Each row is a point on a landscape with many valleys, with its height.
A ball rolls from a point to whichever of its 3 nearest points has the largest drop for the distance, and stops where none of them is lower. Distance is the straight distance between rows; heights are no part of it.
Z193: [133 149 139  85 105 103 198 130 128  93  91 141 104 123 128 182 116 144
 170  91 152 138 136 148  93 207]  (h 8.29)
Z104: [116  44 151 149 124 185 125 128 165 129 178  95 142 189 103 159 160 133
 172 139  49 171 164 143 122 159]  (h 6.17)
Z453: [121 153 101 115  93 105 173 133 135 106  90 149 126  87 144 141  91 188
 138 123 180  87 111 117 120 152]  (h 7.41)
Z946: [108 107 121  91 125 168 184 133 100  59 126  85 137 123  82 204 171 179
  98 135 131 133 190 141 120 165]  (h 4.56)
Z65: [111  87 167  97 121 155 135 126 140  73 133 100 126 142 120 174 167 127
 123 109  92 137 141 141 119 160]  (h 4.98)
Z473: [104 107 138 123 138 130 130 133 134 100 130  93 128 150 113 190 120 128
 123 105 100 129 127 140 114 149]  (h 5.27)
Z253: [ 87 196 115 143 112 135  86 153  99 132  85 188 178  88 176  69  97 100
 131  89 154  97  62 135 126  65]  (h 4.39)
Z654: [139 165 133 129 147 101 100 119 122 141  96 202 122  90 151  73  84 131
 132 126 161 106  72  79 116 121]  (h 6.74)
Z419: [144 112 150 160 137 104 117 136 134 132 159 146 115 168 145 102 131 112
 145 143  96 138 120 122 152 124]  (h 5.37)
Z738: [141 131 141  97 142 123 188 128 135  85 114 136  77 138 110 191 152 136
 131 128 133 132 164 141 125 183]  (h 1.59)
Z947: [146  67 153 158 149 179 144 121 168 137 197  83 133 175 108 137 193 108
 145 138  57 154 189 119 157 161]  (h 5.82)
Z633: [166 128 171 113 169 119 185 136 151  88 147 119  53 159 110 172 163 106
 135 139 142 136 151 150 138 184]  (h 4.38)
Z108: [109  75 173  96  96 139 113 130 142 110 116  95 129 173  99 179 108 107
 157  53  79 169  97 165  80 135]  (h 4.77)
Z987: [106 103 137 118 104 197 135 106 137  82 155  73 129 116 120 137 192 150
  73 137  92 141 180 139 108 133]  (h 6.57)
Z465: [155 124 196 145 143 136 154 136 157  97 151 133  70 139 151 110 181 103
 139 143 113 133 140 152 140 151]  (h 5.83)
Z595: [156 141 137 149 159 109 152 109 160 119 174 108  85 113 146 120 189 136
  97 176 130 111 174 121 150 132]  (h 5.95)
Z784: [149  98 137 122 162  99 142 126 112 131 116 154 137 176 116 147  87  87
 179  90 119 174  79 137  85 135]  (h 3.86)
Z712: [121 117 208 137 100 181 102 125 151  92 163 118  99 161 151 110 179  96
 156 128  87 162  96 175 132 123]  (h 6.64)
Z749: [175 164 186 103 138  89 169 137 147 112  97 150  46 149 130 151 160 109
 167  98 150 156 134 158  94 183]  (h 6.67)
Z2: [126 119  83 159 170 129 112 131 110 199 146 149 193 139 122  95  64  88
 108 143 133 135 122 117 136 101]  (h 6.02)
Z939: [ 89 149 183 102  70 148 103 151 133  91 102 135 107 119 157 109 162 115
 149  94 112 126  77 162 103 113]  (h 5.30)
Z514: [142 133  88 135 176 128 132 134  91 180 105 163 184 107 124 115  42  92
 121 106 146 111 109 111 113 132]  (h 6.26)
Z833: [131 173 118 103 119  97 132 123 120 130  68 176 134  68 151 112  58 172
 159 112 175  85 106 101 124 139]  (h 7.11)
Z826: [119 159 111 100 121 124 177 140 119  85 105 116 112 103 101 200 139 181
 103 133 147 104 181 134 125 172]  (h 1.31)
Z305: [190 168 140 124 154 128 176 131 139 102 134 150  72  99 118 138 162 145
 108 198 173 118 172 104 140 173]  (h 4.12)
Z926: [131 167  61 130 140  84 129 110 138 130 158 102 110  87 129 134 171 169
  86 149 170  92 164  89 167 119]  (h 4.61)
Z250: [ 99 143  82 119 119 123 125 162 109 152 100 116 175  92 108 130  84 141
 110  95 140 104 107 116 110  91]  (h 7.12)
Z753: [133  97 104 175 126 142 101 111 125 205 190 123 178 180 105 104 126 138
 138 149  90 164 176 104 168 100]  (h 6.28)
Z110: [134 172 105 125 163 109 117 135 118 161  99 185 166  87 143  84  53 104
 151 122 153 108  91  94 115 126]  (h 6.48)
Z486: [ 86 104 144 138  72 199  88  87 155 118 165  77 131 115 129 101 197 139
 103 146 111 141 151 148 115 102]  (h 6.70)
Z780: [153 142 180 161 159 103 103 131 113 113 126 186 105 147 171  66 127  66
 170 141 126 143  66 127 125 118]  (h 4.30)
Z636: [161 134 160 148 138  93 136 133 129 103 128 159  51 127 158 104 154 121
 133 163 151 119 121 125 119 152]  (h 6.14)
Z357: [140 181  93 136 110  87 121 122 151 134 107 147  98  59 150 103 134 183
 118 151 180  82 148 102 139 141]  (h 5.60)
Z905: [148 149 166 105 147 146 177 132 123  75 141 109  78 119 122 160 204 141
  95 164 155 117 181 144 150 154]  (h 5.73)
Z535: [109 146 218 102  84 172 123 138 156  60 110 124  83 113 144 133 181 108
 147 106 113 145  99 170 123 137]  (h 5.70)
Z17: [109 192 118 132 104  90 109 112 120 120  92 166 140  56 158  71 105 157
 139 105 181  86  94 108 139  95]  (h 6.95)
Z547: [ 93 138 117  79  96 115 172 132 112 102  71 106 140 121 108 200  96 176
 136  60 149 132 121 152 106 175]  (h 7.36)
Z345: [134 121 181 119 146 195 154 116 141  84 160  69  98 125 110 119 226 142
  84 162 107 124 184 143 152 142]  (h 6.80)
Z534: [179 152 110 121 141  81 145 136 158 109  97 164  88 103 114 143 100 155
 137 159 177 107 161 102 135 189]  (h 0.47)
Z405: [103 112  94 157 151 148 115 132  71 189 106 145 199 145 121 104  49  65
 136 113 132 127  93 143 113 112]  (h 6.25)
Z334: [114 139  37 137 140  96 137 152 138 150 121  89 152  95 104 156  87 178
  88 138 170  94 154  99 136 131]  (h 7.34)
Z863: [ 99  89 135 118 130 127 123 140 101 150  99 128 167 148 106 137  68  89
 145  79 109 144  68 138 100 119]  (h 5.41)
Z719: [121 166 109 162 129  96 104 125 123 127 115 158 119 113 168  78 153 123
 107 149 150 111  86 103 135  59]  (h 2.81)
Z82: [116  74 139 139 110 191 106 117 158 120 177  91 140 162 121 126 168 152
 109 138  77 150 176 146 127 144]  (h 6.11)
Z206: [172 137  89 157 172  84 104 120 132 159 132 156 127 108 124 111  72 135
 114 156 154 107 145  80 128 130]  (h 5.55)
Z199: [120 167 189  97  96 156 180 143 123  55  93 121  78 119 128 174 194 116
 154 114 147 144 140 186 107 177]  (h 6.32)
Z388: [185 106  96 111 180  72 134 159 132 162  85 160 137 115  91 147  34 121
 154 124 142 128 123  78 110 161]  (h 6.22)
Z883: [135 102  39 143 165  99 111 113 118 181 157 105 149 118  99 118  92 137
  93 144 147 111 161  84 140  90]  (h 4.51)
Z361: [162 114 159 140 152 144 133 124 155 135 199 109  99 162 129 106 183 130
 140 165  79 135 164 118 156 139]  (h 5.35)
Z677: [112 134 126 113 110 121 136 131 135 111 139  99 125  99 141 142 189 154
  78 145 144 107 154 127 144 115]  (h 7.10)
Z910: [ 69 115  80 130  89 176  85 101  99 176 133  98 222 134 103 108  97 130
 109 125 125 156 107 136 140  64]  (h 2.90)
Z817: [109 133 199 102 100 139 124 139 150  81  96 113  95 171 132 145 153  94
 159  69  85 164 101 185  90 133]  (h 5.84)
Z885: [141  52 118 131 159 124 139 128 150 139 179  82 126 178 100 159 144 118
 124 126  82 135 178 130 140 153]  (h 5.59)
Z131: [153 155 134 167 141 113  93 105 112 153 138 189 134 133 158  64 117 107
 131 165 137 129  77 102 133  91]  (h 3.55)
Z558: [ 94 117 113 153 100 141  90  90 105 188 145 125 168 136 136  91 124 130
 128 139 113 156 119 146 165  65]  (h 4.41)
Z417: [107 188 132 109 101 152 180 125 102  77 122 105 106  91 117 132 207 184
  82 142 168 101 188 121 147 140]  (h 8.12)
Z170: [132 145  57 144 147  83 116  84 131 164 162 129 129 107 125 114 132 145
  76 152 159 115 137  98 149  81]  (h 4.11)
Z223: [164 134 131 166 136 105 108 120 138 160 167 146 111 142 140  79 163 125
 120 157 126 124 124 109 155  97]  (h 4.43)
Z99: [ 97 109 211 124  78 207  96 131 149  74 129  96 114 123 139 111 171 108
 126 122  81 148 111 171 100 111]  (h 5.40)
Z312: [127 154  78 136 113  95 112 121 115 147 131 138 137 105 134 105 127 128
  84 140 147  94 107 113 158  80]  (h 3.56)
Z625: [109 135 134 114 111 114 117 150 127 122 117 120 113 124 145 145 134 133
 104 113 130 119 123 132 137 129]  (h 6.75)
Z176: [118 127 104 144 115 140 112 136  96 162 126 139 163 124 142  91 114 107
 116 126 135 108  94 136 161  70]  (h 2.99)
Z711: [124 182 145  94  95 121 168 143 139  88  94 141 104  76 167 149 142 164
 159 110 176  86 106 140 121 162]  (h 7.15)
Z750: [110 165 112 154 115 126  63  77 106 174 131 153 140 116 159  60 154 108
 131 156 139 143  83 134 158  50]  (h 1.51)
Z373: [ 98 149 109 111 125 105 148 152 105 134  74 124 139 100 139 151  62 133
 141  89 145 116  84 126 117 127]  (h 6.78)
Z454: [126 136 175 139  96 168 103  93 146 140 182 110 100 146 150  82 211 137
 148 167  92 133 148 149 150  88]  (h 2.17)
Z252: [137 137  97 112 155 104 145 148 126 109 118 117 112 108 115 165 105 161
 111 140 155 110 155 115 115 171]  (h 4.47)
Z117: [110 110  87 129 121 108 118 103 133 135 148  78 141 126 120 144 158 141
  64 122 145 108 154 110 145 105]  (h 5.94)
Z329: [ 88  81 122 147 111 159 102 136 103 181 134 123 202 149 115 115  65  98
 130 114 115 165 111 143 140  86]  (h 4.36)
Z904: [114 128 177 132 104 139  99 151 112 107 119 158 132 165 148 112 121  85
 190 103 109 137  67 144 127 107]  (h 4.89)
Z331: [110 112  89 165 141 168 101 101 100 211 151 116 211 156 113 100  97 108
 145 131 114 164 135 131 153  79]  (h 5.38)
Z371: [146  93 112 124 182 117 137 150 104 167 119 156 151 162 118 135  52  73
 157 109 123 161  89 130 103 131]  (h 4.67)
Z743: [101  98 160 116  92 171 108 139 145  94 128 100 133 157 115 137 139 120
 122  89  92 142 105 158 113 126]  (h 2.19)
Z66: [164  97 100 134 170 128 180 135 113  94 155  91 103 143  92 203 182 160
  86 161 126 129 222 109 138 173]  (h 2.37)
Z367: [ 69 145 102 123 106 151  87  98  96 185 130 150 208 125 130  86  94 115
 114 126 124 140 109 140 144  59]  (h 0.99)
Z670: [181 172 117 135 148  72 101 104 151 143 112 182 121  80 152  79 103 160
 128 188 173  86 146  63 154 100]  (h 5.78)
Z758: [141 141 105  83 130  88 170 152 139 118  80 139 111 146  92 201  79 149
 149  76 139 154 144 153  81 173]  (h 7.44)
Z207: [ 86 146 162 128  76 143  91 117 133 117 120 136 133 114 162  82 169 134
 111 132 131 115  92 145 147  75]  (h 5.67)
Z745: [143 170 138 163 152 122  87 127  87 147 113 182 146 117 177  59  97  74
 129 125 145 127  65 132 136  92]  (h 4.04)
Z866: [124 131 112 179 135 111  82  90 102 210 175 150 154 155 130  64 146 105
 143 169 112 136 141 116 163  76]  (h 6.39)
Z945: [157  74  86 139 176 112 120 128 127 157 174 108 134 163 117 136  94 123
 126 158 124 116 156 112 138 131]  (h 5.09)
Z456: [100  72 129 104 124 178 128 117 131  87 153  72 151 122  99 175 163 150
  89 119  67 137 174 129 107 145]  (h 5.93)
Z267: [103  66 109 140 118 166 105 115 128 156 146  88 173 168 114 131 120 144
 127 118  82 151 145 128 129 107]  (h 1.82)
Z703: [157  73 117 137 158  99 144 141 134 153 146 144 132 189 116 155 101  94
 142 114  91 151 119 127 115 149]  (h 2.30)
Z870: [ 85 111 134 118  86 159  90 127 104 143 118 121 158 151 139 112  84 112
 128  90 113 145  80 137 117  88]  (h 5.36)
Z116: [136 133  69 108 147  95 134 132 118 150  93 125 158  90 115 130  69 144
 133 115 150 100 112 109 120 133]  (h 6.79)
Z747: [123 148 194 127 107 155 139 141 131 100 121 130  90 129 156 141 180 118
 122 135 121 128 133 159 134 135]  (h 6.27)
Z804: [158 139 125 113 149  83 163 136 127 120  88 139 109 154 112 167  94 118
 170 116 127 151 113 122 104 158]  (h 6.03)
Z354: [132 128 130 140 140 109 132 148 113 131 120 152 135 137 134 121  76  83
 153 123 116 123  89 120 111 125]  (h 5.47)
Z302: [ 84  93  89 121 100 151  94 124 133 125 130  82 186 123 115 153 113 145
  77 106 112 113 139 125 115  95]  (h 4.40)
Z315: [126 143  87  98 130 101 161 165 110 130  91 125 153  88 117 174  75 165
 144  86 146 113 131 121  95 170]  (h 6.15)
Z425: [170 168 144 120 127  93 131 135 150 109  83 184  77  91 146 124 123 144
 164 163 182 117 111 122 111 177]  (h 4.37)
Z211: [182 149  64 115 179  87 119 126 154 162  86 157 139  83 107 128  44 144
 117 151 183  75 140  69 127 142]  (h 5.76)
Z349: [134  99  81 133 140 118 136 139 118 155 138 104 153 138 120 127 115 129
  96 125 119 125 139 115 119 106]  (h 5.39)
Z644: [113 155 121  87  98 141 164 146 112  72  90 124 116 108 139 187 139 163
 126 111 156 116 137 156 128 176]  (h 5.97)
Z460: [138  61 138 155 133 150 119 141 142 172 183 107 130 194 113 123 131 107
 155 141  76 153 143 129 147 139]  (h 5.96)
Z504: [146 115 216 131 122 135 121 138 139 125 156 138  86 171 155  95 172  83
 181 127  70 156  93 147 134 124]  (h 7.37)
Z778: [ 98  58 147 136  82 195 105 131 158 134 162  72 143 159 110 124 124 144
 138 118  62 179 129 149 109 118]  (h 4.42)
Z275: [166 162 176 128 142 108 173 135 148  93 113 148  46 124 128 158 175 115
 149 145 161 142 144 131 124 184]  (h 5.31)
Z441: [168 151 109 144 146  87 117 124 147 119 133 149 102 101 125 103 134 123
 121 148 139 104 129 101 142 130]  (h 5.15)

Where does a ball stop that starts at each point below?
Z514 | Z367
Z250 | Z750
Z388 | Z750
Z670 | Z750
Z636 | Z750

Call two points neighbours if one is among the 3 nearest of the other. Go from one point of each pair to the other, from neighbour to neighbour, staying as low as possible. Name the highest point that can't be avoided.
Z826 / Z534 | Z252
Z750 / Z267 | Z349
Z750 / Z367 | Z312
